Each scene shows the same named points in several views. A view is turned or mirrored, and shifted as a whole, has a little noise and may leave points out.
In the rows, 128 means zero.

Scene 1
View 1
k420: [159 146  94 107 119 100 155 135]
k28: [162 153 117  97 126  91 152 170]
k363: [169 151  92 108 111 102 168 156]
k971: [153 167  87 108  96 108 116 119]
k329: [151 143  99  87 100 101 140 151]
k697: [185 184  93 131 121 103 165 147]
k347: [167 161 106  96 104 102 154 174]
k361: [161 149 105 103 123  95 153 149]
k71: [160 179  85 122 106 107 125 111]
k490: [155 155 110 101 122  94 134 140]
k211: [159 173 133  95 126  91 128 175]
k215: [154 159 123 109 145  88 129 126]
k897: [146 128 119  67 101  93 143 185]
k263: [168 211  92 127  98 113 104 120]
View 2
k263: [180  63 138 142 150 108  76 131]
k420: [181 108 115 112 102 131 117 117]
k329: [187 107 118 128 111 120 139 107]
k211: [158  99 115 151  95 113 136 125]
k697: [172  81  88 111 100 116  85 133]
k215: [150 104 141 138  87 128 109 134]
k347: [180  93  88 136 103 110 133 115]
k361: [171 104 109 123  95 126 125 120]
k971: [186  95 146 125 135 122 106 114]
k28: [168 100 110 147  99 116 138 118]
k897: [183 115  99 150  98 112 177 103]
k363: [182  99  89 112 100 122 122 117]
View 3
k490: [116 146 138 129 144 132 123  99]
k211: [100 158 132 117 131 125 112  96]
k215: [124 154 136 142 123 149 130 106]
k263: [151 133 188 116 133 121 147  57]
k897: [ 79 152 111 116 169 109  87 100]
k361: [106 147 136 121 158 132 125 114]
k71: [144 129 167 134 154 132 147  83]
k28: [ 94 153 133 108 145 129 118 116]
k420: [116 135 140 125 168 134 133 115]
k363: [103 137 144 106 174 127 133 121]
k971: [138 132 156 142 159 124 131  73]
k697: [124 138 165 109 147 138 149 113]
View 4
k490: [101 106 133 118 139 102 103 139]
k420: [106 113 135  96 148  87  80 142]
k897: [ 95 155 156  81 117  64 117 157]
k71: [125 112 104 101 166 119  93 129]
k329: [106 137 134  85 140  89 103 152]
k28: [110 127 151 105 137  64 104 126]
k971: [117 121 105  96 155 122 106 142]
k697: [134 113 128 103 169  70  73 108]
k347: [120 141 143  86 145  63 100 131]
k211: [111 128 144 111 133  77 124 129]
k361: [108 120 142 101 144  77  92 136]
k363: [113 126 142  88 148  70  75 135]
k263: [147 124  87 104 178 120 116 109]
View 5
k897: [186  96 188 155 151 118 180 157]
k420: [145 114 163 158 150 109 131 131]
k347: [154 127 175 156 137 101 156 159]
k329: [158 103 183 145 141 114 153 132]
k71: [116 121 177 135 124 119 112 117]
k28: [158 122 170 164 148 120 144 169]
k363: [148 125 160 160 145  94 144 142]
k211: [157 118 185 157 140 137 143 167]
k215: [142 116 186 154 148 166 108 155]
k697: [126 151 155 157 135  93 120 155]
k361: [151 118 168 160 148 116 135 148]
k971: [136 109 181 134 127 115 137 118]
k490: [147 115 181 153 140 133 130 144]

In a view up to two points have been moved. Name them for each view, in the order of its rows, or write -.
view 1 -> k211
view 2 -> k28
view 3 -> k697
view 4 -> k490
view 5 -> k215, k971

Scene 2
View 1
k902: [149  30 171 129 117 108 180  96]
k119: [147  31 160 128 103 117 161  74]
k296: [166  89 151 101 105 116 109 145]
k19: [147  62 179 142  81 111 157 112]
k743: [141 100 190 162  36 114 121 142]
k528: [137  61 190 150  94  93 152 132]
k77: [147  90 186 131  93  93 124 162]
k109: [140  92 188 145  72  97 111 152]
k529: [147  81 171 135  73 116 123 125]
k95: [143  90 188 153  58 110 129 142]
k401: [151  86 176 136  78 110 124 139]
k858: [177  82 143  70 148 106 114 159]
View 2
k77: [157 124 103 138 113 118 119 107]
k528: [164 137 100 136 152 133  94  95]
k743: [142 141 117 184 126 108  94 144]
k19: [150 143 119 130 154 146  79 104]
k95: [151 137 114 161 130 116  99 124]
k296: [147 124 132  96  85 133 114 119]
k119: [152 160 141  92 168 162  59  87]
View 3
k401: [127 116 128 120 179 119 135 121]
k77: [123 129 134  99 166 115 135 121]
k109: [126 125 138 100 168 106 130 115]
k528: [111 102 108 100 158 167 149 128]
k19: [110 101 108 124 188 156 145 127]
k858: [ 85 175 150  92 243  92 127 128]
k743: [159  95 118 137 141 117 133 113]
k95: [137 102 118 125 156 124 138 118]
k119: [ 83  86 104 127 235 177 144 125]
k902: [ 81 106 104 110 222 186 151 136]
k296: [112 140 143 117 214  94 127 120]
k529: [124 102 123 129 190 124 131 116]
View 4
k19: [ 68 111 121 133 104 149 135 128]
k858: [158 132  93 147 133 149 176  62]
k296: [113 152 122 154 125 157 162  79]
k401: [ 84 144 136 143 119 160 133 106]
k743: [ 37 162 161 149 115 163 121 125]
k109: [102 149 146 136 134 158 120  96]
k77: [104 143 139 133 129 160 114 101]
k902: [ 82  67  96 127  97 136 150 131]
k529: [ 67 141 137 149 119 155 142 109]

In a view up to two points have been moved. Name them for each view, in the order of its rows, or write -.
view 1 -> k109
view 2 -> -
view 3 -> k528
view 4 -> k743
